Each row is a point on a landscape with many valleys, with its height.
From any point a ball rolls to the lowest of the 3 points nearest to it. It stops when none of these is lower. Distance is the straight distance between rows; heights are no part of it.
J_82 height 513: [113 119 159  69  90 125 115 158 172 188 135]
J_901 height 437: [120 121 126 145 153 124  59 106 112 146 112]
J_563 height 546: [ 66 176 171 135 107 128  99 158 124 166  44]
J_839 height 242: [146  86  88 119 153  96 157 131 107  55 149]
J_753 height 307: [103 135 154 121 114 142 109 150 121 165 101]
J_824 height 295: [134 130  98 162 170 132  99 108  92  95 118]
J_200 height 773: [124 139 136 146 129 143 167 155 110 110 104]
J_669 height 649: [128 151 164 139  79 128 212 155 196 156 131]
J_213 height 400: [159  81  82  68 134  66 176 116 126  44 178]
J_810 height 267: [122 122 137 119 136 128  91 128 121 164 114]
J_505 height 243: [159 110 118  93 126 144 143 115 136 137 167]
J_775 height 225: [175 101  97  96 147 127 132  89 143  99 190]
J_449 height 458: [134 132 140 109  91 136 214 146 176 148 156]
J_177 height 486: [109 157 172 127  99 140 144 163 146 177 106]
J_47 height 353: [126 138 115 162 157 128 129 127  88  98 105]
J_900 height 411: [100 144 124 155 145 117  60 102  97 149  91]
J_154 height 250: [145 102 104 136 163 117 142 124  95  76 139]
J_284 height 566: [134 149  77 194 164 115  69  76 109  83 131]
J_477 height 506: [133 128 139 127 120 146 135 134 119 148 126]
J_996 height 589: [160 115  92 161 151 115  67  82 139 102 193]
J_59 height 732: [112 165 154 153 121 142 159 149 111 128  83]
J_625 height 324: [ 86 162 152 142 124 135  94 138  96 161  63]
J_409 height 176: [142 120 104 154 163 137  99 104 108 102 141]
J_831 height 588: [121 147  90 194 150 109  41  78 123 106 140]
J_311 height 585: [132 115 152  56  97 127 129 128 163 178 160]
J_613 height 559: [160 111 125  77 132 136 100 100 150 152 175]
J_148 height 118: [155  93 103  90 131 119 178 121 129  89 170]
J_660 height 714: [ 97 180 160 174 112 144 156 144 107 131  72]
J_879 height 487: [120 120 154  90 105 138 111 147 155 180 134]
J_584 height 156: [146 105  88 163 174 114 113 111 107  58 150]
J_735 height 405: [115 141 125 153 149 141 103 108  91 127  93]
J_978 height 354: [142 122 126 112 116 142 174 143 147 131 146]
J_116 height 624: [150 102 116 113 146 129  98 106 130 138 156]
J_690 height 762: [121 147 147 153 110 142 169 157 127 142 103]
J_381 height 505: [167 116  98 126 156 119  92  79 156  99 189]
J_11 height 283: [155  80  79 111 149  87 150 131 103  38 149]
J_892 height 628: [127 152 161 132  91 138 175 151 162 166 129]
J_453 height 99: [ 79 142 157 115 108 124  80 150 123 175  91]
J_866 height 678: [ 85 187 170 157 101 135 134 159 129 162  63]
J_201 height 344: [136 128 134 120  98 133 209 151 144 114 129]
J_654 height 117: [131 120  79 174 176 103 102 103  90  47 117]
J_666 height 84: [ 66 139 161 122 105 118  73 169 124 176  55]
J_306 height 347: [123 145 115 182 166 128  89  86  78  95  99]
J_499 height 175: [163  87  89 100 152 115 153 111 131  66 170]
J_173 height 518: [ 94 111 160  82  87 120 106 165 174 192 117]
J_251 height 538: [133 137 147  92  86 127 185 134 183 170 146]
J_621 height 503: [138 102 133  76 120 136 108 117 150 165 160]
J_252 height 128: [154  94 111 107 141 139 142 111 125 103 167]
J_706 height 279: [ 91 137 164 115  93 127 105 171 137 187  97]
J_626 height 151: [157 104 117  93 137 135 165 115 132 111 169]
J_265 height 610: [165 106 104 113 150 121  78  86 146 129 187]
J_434 height 586: [132 141 144 125 103 143 186 155 148 137 128]
J_591 height 123: [154 112 115 100 122 132 191 141 130  95 152]
J_520 height 258: [ 82 142 147 137 129 122  55 130 102 160  70]
J_117 height 208: [142 120 130 109 101 131 204 144 155 115 157]
J_390 height 372: [172 108  93 134 160 121 108  94 133  88 178]
J_576 height 582: [128 144 151 130  91 137 204 150 169 142 133]
J_196 height 619: [ 94 174 178 151  83 134 146 163 139 166  86]
J_754 height 392: [107 154 136 150 147 137  96 116  89 140  84]
J_811 height 100: [149  91 108 110 133 116 187 140 118  68 149]
J_91 height 403: [137 115 129 101 115 139 122 132 131 162 145]
J_910 height 399: [155 116  96 160 158 123  80  96 122 107 160]
J_9 height 332: [145 125 131 103 100 142 188 144 158 143 149]
J_836 height 373: [102 142 139 142 132 139  93 131 100 158  88]
J_57 height 348: [131 123 124 141 148 146 120 126 112 112 133]
J_369 height 482: [113 143 107 181 161 109  56  87 107 114 122]
J_362 height 386: [110 155 128 159 148 148 122 129  82 117  83]
J_574 height 294: [146 110 112 127 136 135 160 138 106  94 130]
J_238 height 668: [124 165 174 159  94 131 197 168 174 154 105]
J_385 height 224: [ 88 124 147 116 131 119  56 132 124 168  96]

For each start below, name the point where the ball stops.
J_690 -> J_117
J_59 -> J_666
J_154 -> J_654
J_626 -> J_811
J_284 -> J_409
J_213 -> J_811
J_311 -> J_91
J_251 -> J_117
J_11 -> J_811
J_369 -> J_409
J_82 -> J_91
J_362 -> J_409
J_576 -> J_117
J_831 -> J_409
